Points on a hilly landscape, in no order, each with its height.
A climber steps from a point to the highest of its 2 nearest points, and stops where none of them is higher. Distance is the straight distance between rows; heights are no part of it.
Mir: [ 98 158 109  97  93 126 169 119  93  94 126  95 130 148 107 130 129  76
 128 122 110]  height 454
Foti: [ 90 186 157  79  54  97 138  62 127 106 115 105  87 136 150 100 130 107
 131 139  92]  height 137
Pumef: [134 177 182 148 104 155 152 133 104 102 134 125 132 164 121  86 150  76
  71  98 157]  height 501
kopup: [204 117 124 160  92 155 124 191 125 134 135 158 133  99 115 117 127 146
 119 114 157]  height 545
soluz: [ 72 112 119 118 169  78 150 114 118 138 163 119 144  73 125 143 161 124
 127 156  99]  height 111
rim: [146 104  52 134 151 105  98 120 133 142 167 113 137 111 141 159  94  92
  58  97 158]  height 469
Fupo: [160 126  72 153 149  92  81 144 132 116 133 157 149  83 110 144  78  86
 129  93 149]  height 448
letip: [ 69 182 204 137 139 149 139 109  90 135 137 151 151 123 145 133 176 149
  97  90  74]  height 450
retad: [ 93 143 172 111 128 166 125 119  77 107 132 107  74 166 135  84 127  92
 124 178 135]  height 170
Gede: [ 92  99 142 127 130  90 136  90 146 142 117 146 159  94 121 152 153 151
 137 155 121]  height 46
pifa: [122 162 110 121  97 119 185 122 121 116 139  87 139 144 120 126 136  57
  99  97 148]  height 494
ran: [133 168 189 120 105 123 106 134 110 124 127 121  87 151 123  65 129 122
 151 196 117]  height 100
bopa: [ 79 197 196 121 119 127 152  96 107 133 129 140 158  76 160 132 173 137
 107 101  90]  height 425
tonan: [145 116  67 114 138 107 162 148 115 130 158 121 162 138  97 140 118  73
 103  84 169]  height 431
zerep: [131 110  52 150 126  96 119  88 157 137 123  88 149 179 178 153  63 159
  89 114 145]  height 177
Sero: [155 138  44 135 110 109  71 114 156 149 126  92 146 181 165 148  47 151
  77  87 127]  height 192
kop: [112 108 114 108 170  64  24  78 117 137 108 109 135 112 147 156  80 161
 147 120  95]  height 514
teb: [114 126 172 141 142 107 113 174 126  97 143 168 161  94 125 148 134 118
 114  92 100]  height 96
pigim: [151 158 176 104 114 210 151 114 115 113  75 139  94 149 118  89 120 135
 181 152 157]  height 21
Venod: [149  67  93  93 161  97  92 107  99 125 105 105 155 151 167 155  88 198
 162 111 118]  height 707
reze: [133 162  89 116  88 165 169 157 102 136 140 120 106 131  99  84 133 122
 150 151 138]  height 490
Gubiv: [111 102 111 128 118  57 143 129 139 172 174  72 123 138 151 146 140 155
 127 160  99]  height 709
ginu: [168 154 146 157  91 140 149 113 150 116  88 127 138 171 109  99 133 101
 129 151 171]  height 67
gilo: [151 152 113 119 108 120 154 156 130 160 148  92  97 183 128  79 107 100
 161 155 173]  height 444
Temav: [130 110  89 157 116 120 151 126 127 124 155  92 133 111 118 134 173 120
  66 130 100]  height 263
momod: [140 161  91 117  83 130 169 185 134 155 159 101  97 162 115  90 123 100
 146 135 128]  height 470
pomo: [149 123 136  84  89 102 153 151 116 149 111 114 146 138 126 131 122 160
 209 143 122]  height 626
faru: [195 116  24 129 115 136 102 156 162 184 143 115 107 142 148 136  77 170
 113 104 126]  height 658
remun: [103  80 140 165 145 122  94 136 132 158 148 132 121 126 161 161  93 126
 100 160 174]  height 290
fafom: [103 164 177 112 103 111 146 174 100 104 124 163 170 109 107 128 131 111
 167 113 110]  height 152
kalot: [126 119 124 147 126 134 160 143 132 163 127 133 124 122 129 112 126 147
 169 183 165]  height 208
rami: [160  95  78 143 133 127  56 127 119 110 124 128 113  89 113 139 127 140
  89 135  94]  height 225
Dev: [ 91 153 159 131 135 206 166 142  99 122 109 171 127 130 102 106 142 160
 160 152 138]  height 85
ser: [142 141 104 127 109 118 171 119 137 135 148 102 136 177 115 113 120  72
 101 115 195]  height 534
Poka: [146  96  62 132 137  95 132 110 121 123 122  87 172 168 164 153  80 155
 126 115 141]  height 161
bosus: [156  67 103  93 193  76  77 104  95 105  85 128 122 135 134 142 113 148
 170  79 106]  height 101
Dani: [ 66 145 185 114 119 171 153 114 112 102 112 146 138 170 116 129 170 138
 120 115  99]  height 465
nol: [114 104 158 102 161 204 165 185 106 138 137 126 118 130 126 134 127 138
 189 125 151]  height 245
kamin: [214 105 104 139 116 162  93 170 128 131 124 142 121  68 126 146 105 166
 138 119 129]  height 639
refus: [155  74 128 139 155 203 144 164 112 140 136 136 118 135 135 134 136 135
 113 122 188]  height 654
gov: [137 121  76 134 162  73 127  98 152 110 138  95 141  85 145 156 128  94
 112  96 104]  height 174
beg: [162 122  85 136 110 124 170 132 139 135 116 118 159 172 114 129 109  99
 139 120 178]  height 569
Zez: [ 61 137 150 123 173 185 141 150 155  93 148 178 145 158 113 147 172 161
 151 103 121]  height 211
debam: [137 140 193  61  74 165 141 137  95 110  96 132 112 145 110 109 136 147
 194 127 115]  height 563
senaf: [183 109  62 119 150  89  84 160 137 158 132 138 131  80 148 143  74 176
 191 130 123]  height 622
Tir: [ 72  85 149 105 170  80 148 105 121 132 136  96 157 139 156 180 133 126
 148 127 113]  height 538
sime: [164 109  68 138 114 101 103 159 145 146 161 130 133 124 116 144  96 100
  75  89 155]  height 495
zet: [154 136 171  94  75 122 138 140 118 133  92 116 130 170 115 116 133 143
 191 144 135]  height 598
ladi: [146 147  80 145  93 124 157 189 131 159 183 110 109 147 107  83 145 118
  97 130 123]  height 447
kupag: [ 99  87 105 153 182 124  93  91 141 121 112 123 158 110 160 191  86 110
 105 111 146]  height 339
lifi: [156 137 105 169  95 101 132 110 184 145 137 132 126 147 133 131 116  94
  77 120 205]  height 114
rik: [128 143 183 115 139 205 138 141  79 108 127 120  81 175 120  73 145 113
 127 160 145]  height 187
riz: [159 128  69 144 147  74 105 158 144 114 128 160 145  78 110 136 101 118
 158 107 112]  height 503
zafel: [172 129  66 149 126 113 128 187 130 141 173 146 126  82 108 113 127 140
 125 122 122]  height 609
zov: [102 202 155 139 113 141 173  75 142 101 115 103 113 121 145  95 133  67
 105 136 151]  height 97
Guz: [164 119 158 145 106 162 131 196  96 115 125 162 147 115 111 123 144 143
 132 115 141]  height 568
zuros: [142 162 186 155 127 112 123 140 140 127 141 116 104 153 134  69 129  94
 127 188 157]  height 124
bunik: [166 100 109 120 137 161  14 125 110 111  92 128 108  97 101 143 134 152
 106 132  89]  height 212
tufud: [127  86  85 142 170 129  85 118 119 133 122 133 157 123 149 170  60 130
 126 120 163]  height 314
gelep: [117 124  74 126 124  99 147 105 139 151 138 145 141  82  87 114 170 174
 136 161  90]  height 4
Fize: [140 197 118 119  94 129 160 103 159 129 139 101  86 178 110  70 125  65
  90 129 144]  height 451
Divug: [115  86 109 130 176  75  99 163 102 137 165 129 132  88 139 156 106 126
 139 143 118]  height 214
norig: [154 126  51 141 106  87 152 120 174 152 116 105 146 162 135 151 114 148
 135 124 116]  height 250
gor: [173  95 114  93 118 105 137 147 131 151 113 128 153 106 136 151 114 181
 201 133 124]  height 647
pazus: [123 208 146 172 107 142 166 119 103 145 159 115 132 118 143  94 160 106
  63 119 121]  height 308
ledos: [111 190 138 107  62 120 163  83 140 110 121  91  91 150 128 100 150 105
 102 136  83]  height 143
bet: [107 111 111 167 166 145 139 111 137 115 135 149 152  85 131 155 134  97
  69 106 153]  height 344
fufep: [119 114 100 131 167 105 162 130 114 117 157 109 164 112 129 162 115  69
 107  97 154]  height 464
tada: [107  96 175 125 100 106 143  95 129 129 126  93 129 152 131 135 182 139
 101 160 114]  height 309
vukov: [135  97 107 122 170 137  27 122 106 124  99 111 126 120 134 168  78 138
 141 117 108]  height 537
par: [ 79 209 229 101  90 128 133  70  96 145 124 136 131 104 181 109 165 136
 110 113  89]  height 406
duvil: [179 164 138 104 123 149 131 148 120 135 135 109  91 174 115  62  97  91
 165 165 184]  height 407
Nes: [107 120 140 119 162  73  35  63 156 122 108 155 116  47 122 146 127 127
 131 119  85]  height 410
Dud: [ 89 192 176 135  91 145 143  88  91 120 114 160 132 126 126  97 139 127
 127 148 105]  height 131
doz: [ 98 163 136  87  67  95 152  87 132 124 115 109 107 157 126 111 113 102
 168 173 116]  height 126
pebez: [114 170 180 118 130 235 149 115 106 115  88 178  99 148 118  98 135 169
 179 138 137]  height 40
fev: [183  67 108  96 157 144  56 117 108 116  92 139 102  97 104 143 152 175
 137 115  93]  height 203
Rakat: [ 90 139 192 142 140 174 151 175 102 102 132 144 142 169 119 124 149 101
 115  97 137]  height 572
peve: [130 108 104 131 140 112 117 130 138 132 171 114 134  89 151 165 113  81
  47  79 180]  height 440
Depif: [113 173 111 139  77 101 181 109 198 149 121 105 120 139 122 123 155 125
 115 149  86]  height 154
badu: [161  89  98  78 106  73 116 110 141 149 117 126 165 120 101 136 157 165
 168 123  88]  height 183
Boror: [135 136  86 137 100  96 177 144 176 175 129  94 112 187 133 122 121 132
 139 145 106]  height 235
vusu: [133 194 206 166 131 139 147  91 159 108 102 144 134 134 138  83 134  87
 100 161 165]  height 149
pema: [173 152 137 123 106 156 168 140 132 159 122 103  85 133 125  89 110 147
 203 177 168]  height 176
Fute: [141 144  95 148 127 122 146 171 106 121 152 145 144  89 103 116 153 138
 114 138  96]  height 566
sidit: [158 133  86 110  88  93 147 147 152 135 121 124 145 131 103 132 159 152
 147 128  81]  height 171
lukon: [146 112  67 160 135 118  97 128 142 111 146 119 120  82 118 140 147 125
  58 120 105]  height 241
vaket: [146  81 151 120  81 102 129 112 139 153 113 108 132 150 122 126 176 171
 125 167 118]  height 328
ketot: [135 104  79 150 119  75 112 162 148 167 174  94 113 133 151 147 107 142
 111 142 103]  height 672
Lepi: [182  80 174 122 139 178 154 150 133 154 121 112 125 113 143 157 120 178
 180 120 150]  height 677
Tumus: [125 183 121 141  95  95 180 122 175 130 137 102 137  84 155 132 147  92
 100 112 133]  height 146
fafu: [ 69 196 204 132 130 182 135  94  76 110 133 155 117 167 152 125 142 126
  99  96  76]  height 482
Pavi: [156 110  92 126 145  78  63 145 130 125 115 164 131  66 114 141  85 147
 173 134 110]  height 567
Bizug: [161  68 124 111 173 145  57 154 113 126 113 127 118 108 140 168  98 167
 159 106 114]  height 562
lober: [181 116  65 142  87 115  97 156 162 170 132 105 122 177 165 133  70 169
 125 115 135]  height 641
vul: [137 218 153 169 106 130 153 103 141 137 164 113 107 129 133  61 151  87
  51 124 145]  height 326
bizo: [133 142 104 135 192 151  11 117 100 125  94 104 127 124 111 138  68  96
 131 106 132]  height 491
barin: [150 159 113 117  98 191 144 117  96 104 115 118  87 175 107  69 129  96
 114 146 164]  height 452
Supe: [143 102  85 104 137  73  74 112 127 138 112 116 163 131 166 149  57 198
 166 125 111]  height 653
toroz: [139 169 172  95 131 152  96 112 112  84 119 138  76 157 127  62  88 104
 154 200 131]  height 59
liti: [113 143 187  79  78 172 125 113  77  81  93 150  85 168 130  96 122 136
 169 133 111]  height 526
bipov: [120  82 115 156 148 192  49 141 137 126 119 150 122 115 127 172 104 135
  87 122 142]  height 402
mem: [ 88  92 183 153 155 155 110 164 166 112 132 173 127 153 140 159 148 159
 123 126 139]  height 219
gipa: [155 118  50 165  87 126 102 142 193 169 141 120 110 142 131 142 107 130
  69 131 128]  height 376
Vin: [153 157 106 110 109 146 156 108 130 123 126  99 102 198 100  85 124  70
 113 141 186]  height 492
sepus: [121  67 113 124 172 119 122 137 104 138 113 117 158 154 174 157  84 184
 166 126 144]  height 655
Gagi: [ 99 132 199 118 136 126 126 163  97 119 143 177 163 117 114 128 157 155
 130 105  78]  height 69
veta: [192  78 135 111 133 141 117 145 127 159 112 109 135 112 162 165  94 201
 182 125 141]  height 664
Dep: [ 74 123 149 115 177 175 130 119 136 107 139 192 151 134 105 127 190 187
 137  99  86]  height 198
tanop: [ 66 128 222 125 143 136 145  92 145 120 105 137 127 165 132 127 160 121
 145 151 136]  height 102
Liv: [ 87 216 197 119 103 134 128  50  90 118 132 125  90 115 184  87 144 127
  97 143  90]  height 392
Difit: [156 111  84 167  84 110 124 140 180 155 135 111 104 149 131 131 147 159
  89 153 107]  height 359
govu: [107  96  81 111 183  69 144 107 115 139 152  97 136 102 118 149 149 127
 142 147  91]  height 141
Nemen: [129 146 148 138 110 101 136 198 106 112 149 148 167 106 114 134 124  95
 137 103 124]  height 122
mone: [104  99 126 108 178 118 128 160 110 123 129 164 147  87 101 146 135 136
 175 134 106]  height 292
vug: [ 89  78 195 108 126 121 125 115 133 122 128 112 141 138 130 155 188 145
  93 118  91]  height 286
tules: [145 160 139 110  50 109 141 141 134 128 121 130 144 130  91 112 164 154
 146 129  76]  height 160
sogus: [114 123 143 139 139 131 159 156 109 104 149 121 164 127 122 145 129  64
  89  83 145]  height 496
Galoz: [ 95 135 135 114 162 189 154 129 100 121 115 182 146 115  94 123 167 175
 158 124 106]  height 135
piba: [129 171 104 152 104 109 187  88 209 157 120  77 100 150 150 115 149  95
 101 136 123]  height 164
Nas: [142  82 116 109 161  52  47  73 117 114  78 140 100 116 106 139 121 133
 178  79  93]  height 76
daniv: [154  98 101 127 147 188  22 146 118 131 116 126 133 121 111 163  87 117
  99 108 148]  height 416
ros: [125  92  63 129 176  69 104 130 105 139 149 100 135 112 148 144  99 150
 140 137 105]  height 179
ronu: [129 121  50 135 128  74  93  93 194 160 122  90 118 131 164 166  93 149
  93 116  74]  height 215
tagud: [143  86  98 116 160  95 138 125 111 103 113 100 180 163 153 174 100 104
 127  86 137]  height 144
nira: [136 166 156  99 102 158 110  96  91  92 119 160  60 139 141  64 103 145
 163 185 122]  height 23
Nem: [137 186 141 141  92 169 146 154  81 125 138 140  92 143 114  66 130 126
 142 166 140]  height 466
Rinep: [124 168 110 129 108 100 164 104 184 156 117  94  94 191 123  94 121 116
 144 173 118]  height 213
siso: [ 99  73 144 100 182  97  75  76 159 118 114 185 141  91 102 139 163 149
 137 102  93]  height 321
pasi: [193  93 124 122 147 197 155 159 113 134 136 125 121  74 111 133 145 168
 131 109 138]  height 679
bulum: [163  63 140 105 167 161  98 176 117 101 116 135 123 124 131 161 140 158
 154  88 106]  height 579
Suvik: [104 115 185 136 127 123 142 116 115 115 139  96 137  98 151 144 192 135
  63 118  90]  height 261
vonum: [ 92 135 140  80  88 127 154 133  71 105 128  93 115 160 126 134 119  90
 166 134 108]  height 426
zul: [ 57 194 201 128 134 162 130  45  87 114 126 153  75 133 171  97 126 129
 108 151 108]  height 373
Rubo: [ 97  96 129 153 181 142  98 104 150 100 122 143 139  83 150 182 126  99
  74  98 122]  height 362
zutif: [132 155  80 139 130  76 160 124 177 130 153 107 142  81 144 152 132  94
 101  98  95]  height 159
voku: [ 96 124 155 149 156 150 143 180 133 115 133 186 157 116 120 147 112 103
 149 107 162]  height 316
kikad: [180 106  33 133 130 102 129 121 157 124  95 131 147 125 121 152  99 141
 154 111 123]  height 265
Gop: [187  94  49 120 166 120 111 115 125 125  96 130 146 113 139 158  79 162
 180 114 140]  height 279
soz: [142 124 101 152 173 109 102 142 124  93 133 165 147  69 109 139 103  85
  94  90 129]  height 414
Tib: [139  96 163  77 126 165 142 168  98 103 104 126 142 155 108 146 163 150
 159  99 104]  height 640
kud: [137 180 159 127 100 185 139 110  79  93 126 135 106 179 118  65 135  88
  88 127 140]  height 472
duf: [ 80  99 148 114 199 107  46  69 168 109 110 174 113  76 120 158 141 142
 115 101  93]  height 366
Kol: [167  87  86 136 147 144 121 145 123 142 113 141 150 128 149 159  71 150
 154 115 175]  height 294
gof: [113 110 117 139 124  68 110 101 157 138 134  97 139  91 176 174 113 133
 104 139 117]  height 240
kezuz: [100 118 114 126 126 129 154 109 121 144 113 154 156  98  97 133 158 157
 158 175 114]  height 25
pak: [158 124 100 122 114 138 164 159 127 172 141 110 115 110 128 121 115 164
 197 162 153]  height 190
dadug: [149 168 120 160 118  89 157 102 216 163 131  99  99 177 139  92 121 100
 109 156 150]  height 184
Gik: [ 85  93 140 134 170 156 132 118 125 112 128 158 149 106 103 146 182 159
 106 128  91]  height 264
veg: [144 149  99 149  96 110 157 166 178 178 171 117  85 170 104  82 140  98
  66 112 147]  height 421
vesog: [ 71 167 206 141 142 188 141 135 103  93 128 151 126 189 134 121 163 116
 106  92 104]  height 520
Tis: [148 125  76 157 101 109 149 142 197 166 155 123 103 153 124 126 129  99
  53 102 140]  height 394
karal: [ 62 121 216 137 148 155 129 146 156 118 139 153 114 167 130 129 177 157
 131 138 127]  height 162
tuve: [ 75 116 153  91 145 128 150 138 109 121 133 133 145 122 111 137 143 126
 166 137 105]  height 350
zisat: [136 104 107 147 175 103  97  85 123  66 100 161 130  81  99 137 162 120
  98  91  90]  height 217
fanop: [ 80 176 196 141 121 135 166 124 127 108 100 167 155 120 128 131 116  83
 150 129 143]  height 222
gakuf: [176 106 151 109 122 190 168 147 110 143 119 109 124  98 112 141 151 180
 164 133 133]  height 698
Vap: [ 85 105 166  84 177 116 118 147 154  96 118 183 170 131  93 156 156 149
 184  77  94]  height 5
Lom: [134 106 125 147 136 191 156 159  91 141 147 134 115 132 114 100 160 135
 111 146 173]  height 632
Nura: [ 74 150 161 110 107 163 143  92 105 127 110 156  93 128 113  88 135 144
 181 193 136]  height 289
bis: [104 148 193 109 100 162 132 106 101  85  91 131 112 171 117 102 142 118
 138 144 118]  height 476
duviz: [123 176 151 127 113 118 156  75 150 106 111  89 123 174 135 102 115  64
 130 160 163]  height 64
Renu: [109 101 107 124 143  89  48  99 119 132 114 103 161 143 175 164  54 181
 131 136 118]  height 589
Tanu: [136  73 147  89 177 118  59 108 145 108 102 191 124 102  94 120 162 171
 164  85  94]  height 281
Vev: [151 131  37 141 117  93  89 123 197 156 131  99 120 148 149 158  70 116
  74  85  94]  height 205
zis: [ 59 115 169  56 115 134 146 128  87 117 136 119 124 159 116 135 134 112
 179 138 102]  height 395
puni: [192 114  79 143 101 121 154 144 163 166 115  94 128 193 169 119  88 174
 145 119 162]  height 616
Zep: [ 92 121 178 138 135 134 145 118 124 145 121 140 112 144 124 111 136 136
 167 202 153]  height 244
Zod: [145 165 135 110 116 205 128 112  74  95 120 147  49 140 132  60 101 125
 150 168 151]  height 8
Kivon: [126 153 173 149 135 102 162 112 154 135 153  93 118 121 163 102 139  63
  79 119 198]  height 383
zimez: [191 119  90 149  93 140 121 170 144 147 150 150 130 126 108 121 117 126
  93 113 183]  height 525
rifa: [ 99 113 146 106 172  65   4  59 133 147 108 116  98  79 125 142 112 128
 145 108  90]  height 449
zoz: [208 105  60 139 118 148 101 157 150 156 135 119 119  95 139 145  81 169
 146 117 137]  height 648
Samuf: [143  83  87 113 183  81 113 122  98  95 111 107 152 137 127 159 116 115
 147  93 108]  height 125
Fef: [115 187 195 177 109 137 158 113 138 106  99 176 168 122 128 114 131 101
 117 123 154]  height 186
sako: [113 163 179 148 115 158 158 146  95 104 135 146 161 135 118 126 144  82
  83  87 134]  height 530
zabet: [195  84  96 132 135 177 148 154 111 151 143 116 122 107 128 135 125 147
 125 119 172]  height 667
Balez: [ 97 188 162 138  99 119 152  87 124 118 130 121 110 124 137  96 139  99
 126 172 126]  height 115
gos: [126 157 114 160 102 131 163 135 119 128 178  97 123 110 126 106 172  99
  41 121 124]  height 287
lol: [ 91  77 125 134 169  79 128 118 113 139 129 107 162 151 178 173  92 147
 143 133 138]  height 597
gada: [ 79 151 141 136 134 105 166 111 128 142 156 106 137  65 151 135 165 120
 108 156 112]  height 90
pebi: [171 155 164 133 110 176 143 169 112 137 135 130 102 143 116  67 133 120
 146 157 177]  height 442
vosop: [105 126 187  92 153 102 103 147 128 101 122 190 176 110 104 135 161 149
 151  70  70]  height 41
ras: [154 135  67 124 150 156  26 120 118 144 113 115 149 122 105 152  63 102
 101 111 160]  height 443
Von: [162 143 162 133 104 175 160 129 128 114  71 149 140 153 103 107 136 125
 173 141 171]  height 45
Rus: [117 119 163 108 132 187 159 163  87 139 130 112  89 146 132 107 129 128
 184 156 155]  height 227
Tero: [122 117  71 125 125  49  78  71 168 146 125  94 142 101 161 171 103 158
 121 124  85]  height 226
Vudar: [124 127 196 137 124 182 145 194 103 121 124 161 130 136 121 115 149 136
 146 117 140]  height 536
kes: [114  98 134 122 181 178 146 185 131 114 136 168 136 125 120 150 130 139
 180  99 143]  height 272
Dalap: [ 99 103 121 159 152 122  99  96 153 140 141 117 141  89 178 181  83 104
  86 132 173]  height 317
Ligol: [196 110  99 142 105 143 161 131 144 157 106 117 133 168 137 121 102 144
 148 133 188]  height 595
faro: [129 119 111 130 169  78 102  84 137  94 105 120 134  65 134 158 146 112
 104  97  92]  height 191
fam: [ 87 166 101 116  99  93 179 108 141 153 161  76 100 143 135 124 135 100
 143 165  98]  height 659
votiv: [133 119 117 143 137 145 148 176 110 136 147 181 162 103 100 136 111  96
 135 105 189]  height 356
kiza: [128 181 156 134  63 137 144 134  97 117 116 149 141 139 109 102 148 147
 137 140  95]  height 147
zere: [145 149 160 167 120  79 141 111 175 140 131  90 118 165 146 101 127 101
 122 178 152]  height 155
kigu: [140 197 150 138 111 117 159 115 177 144 158 103 107 137 137  82 151  64
  60 108 184]  height 353
Rira: [134 158  95 117 106 155 165 160  81 120 136 134 132 110  93  98 156 142
 139 137  91]  height 522
vuzor: [121 114 142 145 136 101 146 129 137 152 173  96 124 124 158 138 129  70
  53 104 207]  height 408
zug: [ 89  74 164 155 158 140  84 157 144 129 150 150 118 126 154 173 117 151
 113 131 137]  height 258
rir: [178  60 111  85 136 105  76 118 126 138 115 124 132 103 113 144 146 184
 158 124  97]  height 194
kel: [ 71 108 183 120 134 113 157  76 160 140 104 136 153 128 134 148 159 132
 144 155 131]  height 66
roder: [101 102 122 152 174 177  47 112 146  99 117 146 129  86 121 175 114 121
  62 116 112]  height 382
fadim: [142 100 128 129 178 122  79 113 113  93  90 186 132  85  94 131 164 156
 137  95  85]  height 248
Misak: [140 119 121 154  98  86 127 133 158 131 133 117 147 116 148 162 115 114
 105 125 139]  height 255
givib: [144  93 159 119 140 156 113 184 117 101 108 165 155 120 114 150 155 161
 145  97 104]  height 602
Fomi: [ 97 127 103 113 101  82 162 133 125 162 160  85 119 135 121 123 149 142
 152 186  97]  height 678
noper: [ 89 132 182  88 132 203 141 148  69 110 140 122  73 161 126 103 132 140
 168 147 124]  height 209
dis: [192 118  75 128 131  99 104 184 136 156 145 137 115  71 113 126 117 172
 174 130 102]  height 638
pozup: [123 130 139 151 141 117 126 107 125 120 145 117 145  56 152 144 194 141
  50 108  79]  height 236
zup: [181 145 122 163 105 121 137 133 168 142 129 130 123 174 116  89 127 103
 107 154 192]  height 89
mes: [ 57 115 167  85 155 164 145 158 122 103 136 158 134 158 115 140 164 146
 175 117 116]  height 285
mutak: [130  98  98 121 173 121 141 180  98 137 156 140 142  92 118 132 122 124
 160 136 140]  height 249
Soful: [128 102 105 149 162 139 109 170 113 121 155 189 145  87 101 137 115 106
  99 102 166]  height 381
Pul: [ 74 182 195 114  96 125 148 116 111 104 109 167 167 115 119 134 132 105
 158 101 102]  height 185
modo: [121 103 140 157 125 146 154 146 110 144 158 105 103 147 121 101 151 121
  92 175 167]  height 604
Kise: [139 155 102 165  99 105 167 104 188 135 134 123 144 109 138 132 138  92
  78 104 164]  height 133
kiti: [153 103  88 163 109 103 117 137 146 147 127 130 148 136 142 152  84 132
 122 136 177]  height 274
zame: [111 153 137 114 105 136 155 103 120 118 101 107 112 166 122  97 108  95
 173 176 151]  height 103
pavaf: [ 94 101 110 149 160 148 158 102 133 106 115 146 154 105 108 155 161 122
 112 139 131]  height 312
leluf: [157  99 104 132  80 112 138 145 155 161 131 104 107 142 123 126 166 184
 127 170 107]  height 343
tul: [ 90 151 157 141 128 145 164 149 112 127 127 164 149 126 114 118 116  91
 162 137 171]  height 266
gat: [133  98 117 161 120 103 136 152 136 150 169  97 113 141 143 125 137 130
  99 162 147]  height 633
zeni: [ 47 161 172 115 125 173 134  70  88 103 121 168  86 141 131  93 120 129
 135 177 117]  height 336
medi: [132 168 111 126  65 118 165 130 146 127 127 105 115 151 107 109 153 115
 115 133  82]  height 150

Where does a climber stop that starts at each point below?
pigim: Venod
kiza: Guz
Gik: Tib
tagud: kupag
soluz: faru
pebez: faru
pozup: Guz
Vap: faru
Rus: dis

Call two points neighbours if one is among the 2 nearest of the other. Go from one point of each pair to the other, from neighbour to neighbour, staying as high as possible. Name the lowest point that can't be avoided.
Tib, gakuf: Dep
Guz, faru: kopup
gakuf, momod: pozup
gakuf, Guz: Dani
Rakat, faru: Vudar
gakuf, Gubiv: modo

For each start below, name every point that the climber comes to, in order.
zov: Balez, Dud, kiza, tules, sidit, badu, rir, fev, bunik, rami, lukon, Temav, gos, pazus, vul, kigu, Kivon, vuzor, peve, rim, sime, zimez, kopup, Guz
bosus: Samuf, tagud, Poka, zerep, Sero, Vev, ronu, Tero, gof, Misak, kiti, Kol, tufud, kupag
rik: noper, Rus, nol, kes, voku, votiv, Soful, soz, Fupo, riz, Pavi, senaf, dis
